Points, in no order, along strands that fork, close into loops and pass close to each other.
(in the rows, 128 means zero)
Points whose rows are less than 95.9 apart are linked; no others are. Some points are linked to none.
z_436: [121 162 118 126 136 132  77 130 105 146 123 140 151 100 141 150 123 139
 172 156 120 166 117 121 144 125]
z_194: [134 107 115 162 111 122 135 114 114 132 128 124 156 101 120  77 160 140
 168 105 134 143 123 157 116 149]
z_179: [115 149 107 168 137 107  87  91  73 121 164 117 157 127 141 121 105 187
 139 130 134 185 117 141 155 134]
z_736: [ 84 123 143 103 134 128 125 181 145 137 117  97 100 154 118 122  98 108
 103 111  77 131 173 105 106 115]
z_391: [166 123 132 129 124 130 156 145 146 105 161 130  94 168  83 163 103 120
  49 139 155  77 157 157 142 119]
z_870: [132 133 143  78 144 173  87  88 126 148  72 151 139  81 158 150 146 113
 206 133 101 140  64  82 119 140]
z_54: [110  92 123  63 169 194  85  98  90 164 108 121 102 102 132 159 122 125
 121 103  75 133  81  60 101 147]
z_369: [133 102  91 125 126 132 154 115 118 114 167 140 103 152  92 138 132 134
  86 114 159  94 114 140 127 138]
z_284: [186 168 123 161 135 112  93 104  95 109 147 141 139 149 129 160 107 168
 123 154 148 148 118 138 177 113]
z_215: [170 130 124 186  95  94 160 121 142 121 125 128 146 119 134  74 159 155
 165 157 161 117 151 159 153 121]
z_474: [ 93 135 106  89 175 136  96 122 134 153  74 110 168  87 175 138 138 126
 209 149  71 179  94  77 138 123]
z_751: [152 107  91 110 133 150 154  97 108 108 157 154 111 131  96 153 143 130
  68 107 171  76  61 126 131 135]
z_627: [119  98 183  73 120 142 125  96 157 129  63 140 150  60 154 115 144  92
 228 109 108 136  76 103  73 145]
z_267: [163 149 154 145  95 106 159 152 182 104 108 133 133 128 137 103 158 107
 162 186 144  82 169 167 131 116]
z_592: [212 141 114 159 137 123 132  82  93 105 172 170 122 190 119 173  97 170
  60 119 185 141 109 128 204  85]
z_99: [ 88 143 125  98 168 121 118 151 163 142  72  94 164 115 174 126 140 133
 188 147  72 166 135  93 135 103]
z_572: [130  98 143 119 122 134 140  96 129 127 118 140 144  81 122 103 166 114
 166 113 147 118  89 131  70 160]
z_714: [121 145 167  91 132 139 126 157 183 128  76 125 127 123 162 135 138 103
 173 166  91  95 143 118 142 106]
z_685: [ 37 114 114 125 138 102 144 174 154 151  97  72 113 146 152  92 122 107
 135  76  70 160 174 127  84 150]
z_844: [149  89 144 178  90  86 205 130 188 117 127 125 133 121 121  47 158 127
 141 132 169  89 162 167 122 131]
z_577: [ 90 123 122 126 124 127 122 143 129 156 117 112 129 121 140 110 137 102
 153 114  94 143 140 134  87 142]
z_632: [ 55 124 113 141 138  96 123 152 130 157  91  89 160  98 161  80 143 126
 184 104  81 192 143 122  91 134]
z_294: [ 69 123 158 187 143 103 123 145 104 123 172  79 129 194 115 116  71 149
  51 105 107 177 164 167 145 132]
z_280: [115 171 121 164 167 120  80 107  66 125 168 110 168 135 156 149  84 175
 121 140 125 201  99 142 163 130]
z_892: [190 143 142 102 139 158 110 130 120 107 141 159  83 141 103 196 119 119
  85 149 150  88 109 114 142 126]
z_382: [117 120 165  87 121 152 132 147 165 130 107 129 101 130 130 140 123 103
 136 139  97  86 149 113 116 114]
z_65: [166 125  90 140 137 144 121  87  92 124 136 149 142 109 127 129 151 157
 136 117 167 125  82 130 136 140]
z_217: [ 63 156 121 137 151  99 109 166 144 146 121  88 155 134 164 116 105 138
 148 131  91 192 156 109 124 105]
z_475: [166 130 160 171  88 101 161 129 169 105  99 123 146 106 142  86 172 115
 164 171 163  95 148 170 119 124]
z_61: [131 135 133 103 130 155 108 148 133 129 136 132 100 142 118 148 121 113
 110 133 110  98 148 129 120 123]
z_628: [120 163 133 165 136  99 103 139 121 108 165 103 151 155 136 126  96 148
 116 155 128 165 150 149 168 113]
z_385: [182 130 130 139 106 128 197 116 175  90 133 156 106 153 113 133 148 113
  78 167 185  38 138 140 151 113]
z_551: [ 85 153 120 132 125 111 113 152 131 137 128 108 145 128 147 121 119 124
 159 139  99 163 162 131 127 118]
z_771: [161 104 139 169  90 102 213 122 192  96 129 142 133 130 123  76 164 121
 108 148 190  62 148 157 140 114]
z_909: [164 113  85  83 152 167 126  99  73 114 148 162  93 128  87 190 131 138
  62  98 175 101  32 111 140 143]
z_418: [ 45 132 113 150 126  85 131 166 133 156 110  79 146 127 144  71 135 114
 154  87  85 186 167 142  81 153]
z_35: [107 101 111 112 117 138 134 137 113 129 168 116  93 153  83 145 109 116
  72 100 127 116 131 148 109 151]
z_750: [164 149 167 111 129 150 117 171 180 111 117 140  96 137 118 162 110 103
 111 181 114  77 167 127 150  99]
z_937: [104 115 143 132 122 114 129 127 124 152  96 123 177  57 161  76 162 115
 215 128 114 173 116 138  96 147]
z_898: [ 91 107 138 118 133 130 129 160 118 145 153  97  91 161  89 142  94 109
  70 101 102 136 162 134  93 138]
z_549: [140 167 141 138 106 112 118 150 160 128 114 137 142 117 142 126 147 117
 167 174 122 116 159 156 146 119]
z_737: [ 55 152 150 154 146  96 118 187 153 123 134  75 137 162 159 112  87 140
  96 129  95 198 174 119 124 118]
z_964: [150 136 170  85 124 159 100  93 147 131  85 161 134  81 144 151 157 105
 193 139 125 110  63  93 114 149]
z_333: [151 117 141 127 104 125 172 160 176  98 147 128  92 164  90 145 125  98
  68 156 147  56 171 159 125 126]
z_767: [207 149 142 136 102 134 169 117 167  84 127 166 125 141 119 146 152 101
  79 162 188  50 103 138 156 116]
z_507: [ 79 131 107 144 133 105 116 134 119 162  95 105 176  69 162  90 151 126
 215 122 101 191 119 117 104 129]
z_133: [ 79  84 138  72 152 160 117 141 122 155 120 107  87 134 111 137 113 103
  96  95  79 117 140  87  84 143]
z_929: [159 146 170 127 123 132 120 179 155 106 135 121  94 166  92 170  92 115
  79 165 119  97 185 132 147  97]
z_337: [148 118  65 168 106 124 171  83  90 139 157 187 145 116 120 108 134 173
  96  67 209 122  98 107 161 113]
z_222: [146 139 116 189 102  90 134 112 115 119 142 117 151 128 138  78 142 160
 165 153 147 148 148 161 161 117]
z_433: [ 73 106 131  87 150 128 125 166 157 144  89  85 108 138 147 116 117 109
 131 121  59 129 147 100 105 116]
z_683: [181 129  88 156 112 127 167  91 103 112 166 181 131 171 115 154 107 166
  56  90 199 104 118 126 185  88]
z_115: [130 180 151 180 160 107  90 123  85 114 171 121 160 154 136 149  78 178
  95 163 133 189 130 148 187 107]
z_270: [165 139 101 182  87 110 189  95 100 125 173 186 138 170 128 126 117 167
  65  87 204 110 141 127 177  85]
z_467: [148 103 159  57 156 181  98 141 110 127 136 156  73 126  71 204 106 117
  59 118 128  90 117  84 126 140]
z_364: [106  93  86  90 156 169  96  98  53 160 161 134 113 114  99 155 119 139
  98  78 116 155  81 109  91 171]
z_548: [182 143 140 121 117 139 133 125 147 100 132 160 103 139 124 173 139 106
  99 159 163  65 115 136 140 127]
z_254: [ 84 113 123 156 106 100 162 160 156 139 145  98 123 145 108  62 136 105
 126 111 117 127 175 171  98 145]
z_26: [105 134 153  88 145 135 126 147 169 134  58 107 144 116 158 125 132 104
 175 152  81 130 126 101 134 101]
z_935: [120 114 139 167  92  89 183 163 176 120 129 114 124 142 113  56 158 106
 138 133 137 106 180 184 113 141]
z_15: [172 166 176 116 105 127 111 128 179 121  80 162 152  94 159 147 161 110
 199 191 137  99 124 121 152 119]
z_471: [ 93  85 123  59 164 171  94 132 107 155 104 107  94 113 120 143 112 119
 117  99  65 135 115  72  92 137]
z_408: [141 161 122 163 106 102 111 139 132 109 147 113 148 139 139 113 127 142
 147 165 131 140 169 156 163 108]
z_529: [ 84 120 137 151 129 112 124 153 107 129 172  86 112 174 105 120  78 131
  65 102 106 160 159 153 117 134]
z_483: [135 136  80 176  85 115 195  98  84 134 166 212 135 139 117 123 125 161
  65  61 224 131 125 121 163  85]
z_603: [217 161 114 163 142 118 106  88  89 100 163 155 136 174 132 171  98 174
 100 142 165 145 110 136 200  93]
z_297: [137 136 107 167 122 104 110  99  92 129 141 119 153 115 132  95 136 160
 162 131 139 158 125 147 142 138]
z_705: [152 135 138  92 138 168  86 107 107 135 126 147 115 113 130 178 135 125
 142 134 130 107  97 102 127 152]
z_904: [162 139 186 100 114 145 112 113 170 121  81 162 139  95 143 153 165 103
 195 168 135 101  92 108 119 130]
z_363: [124  85 124 152 112 109 137 102 115 145 121 125 160  45 143  63 168 130
 193 106 131 161 105 159  86 161]
z_427: [164 104  92 164 117 118 150  75  99 129 147 153 142 124 123  94 143 168
 126  98 179 128 111 123 138 132]
z_63: [150 166 129 130 146 137  80 127  96 123 136 135 129 125 128 164 102 148
 135 152 121 158 122 125 156 124]
z_812: [162 124 133 149  92 113 185 146 179  91 144 129 115 165 114 115 144 114
 101 162 163  66 167 157 139 125]
z_446: [125 113  89 115 134 154 106  95  77 143 157 130 130 116 115 130 131 136
 126  99 124 147  93 128  94 167]
z_164: [112  99 110  54 160 191  84  98  70 157 140 141 101 107 107 174 119 126
 114  86 107 136  77  84  87 166]
z_574: [ 97 122 120  82 153 159  88 101 116 159  84 129 140  90 164 138 139 126
 186 126  84 146  83  83 118 139]
z_930: [ 54 110 133 131 111 105 163 173 160 155 119  81 110 156 123  77 119  86
 110  74  92 137 178 163  82 160]
z_247: [184 122 119  87 146 173 114 118  97 104 157 164  86 135  84 205 124 130
  68 123 162 103  79 107 138 139]
z_948: [ 90 113 107 109 128 149 119 115  89 151 133 127 129 107 121 119 139 117
 147  95 110 151 110 122  75 158]
z_2: [ 53 113 121  93 168 109 131 165 164 142  71  77 138 115 169 100 139 114
 183 127  63 146 141 101 104 119]
z_64: [154 139 136 134 121 127 117 145 125 114 152 123 108 158 108 158  99 117
  96 142 136 112 159 141 132 121]

A tip is a point with one link. Name the tips that can be reached along the links from each point below, in the order of the rows.
z_2 | z_294, z_750, z_15
z_364 | z_737, z_133
z_603 | z_436, z_65

How many points has the smallest loop of links through each point below? Write - if it is on no loop.
z_408 | 6
z_433 | 22
z_592 | -
z_179 | 7
z_930 | -

Name the points in between on the shortest way along the links from the first point to the second, in order.
z_929 / z_194 | z_64 z_391 z_333 z_812 z_771 z_844 z_935 z_254 z_930 z_685 z_418 z_632 z_507 z_937 z_363
z_909 / z_391 | z_247 z_892 z_548 z_767 z_385 z_812 z_333
z_551 / z_133 | z_577 z_948 z_446 z_364 z_164 z_54 z_471
z_574 / z_64 | z_474 z_99 z_26 z_714 z_382 z_61
z_529 / z_714 | z_898 z_736 z_433 z_2 z_99 z_26
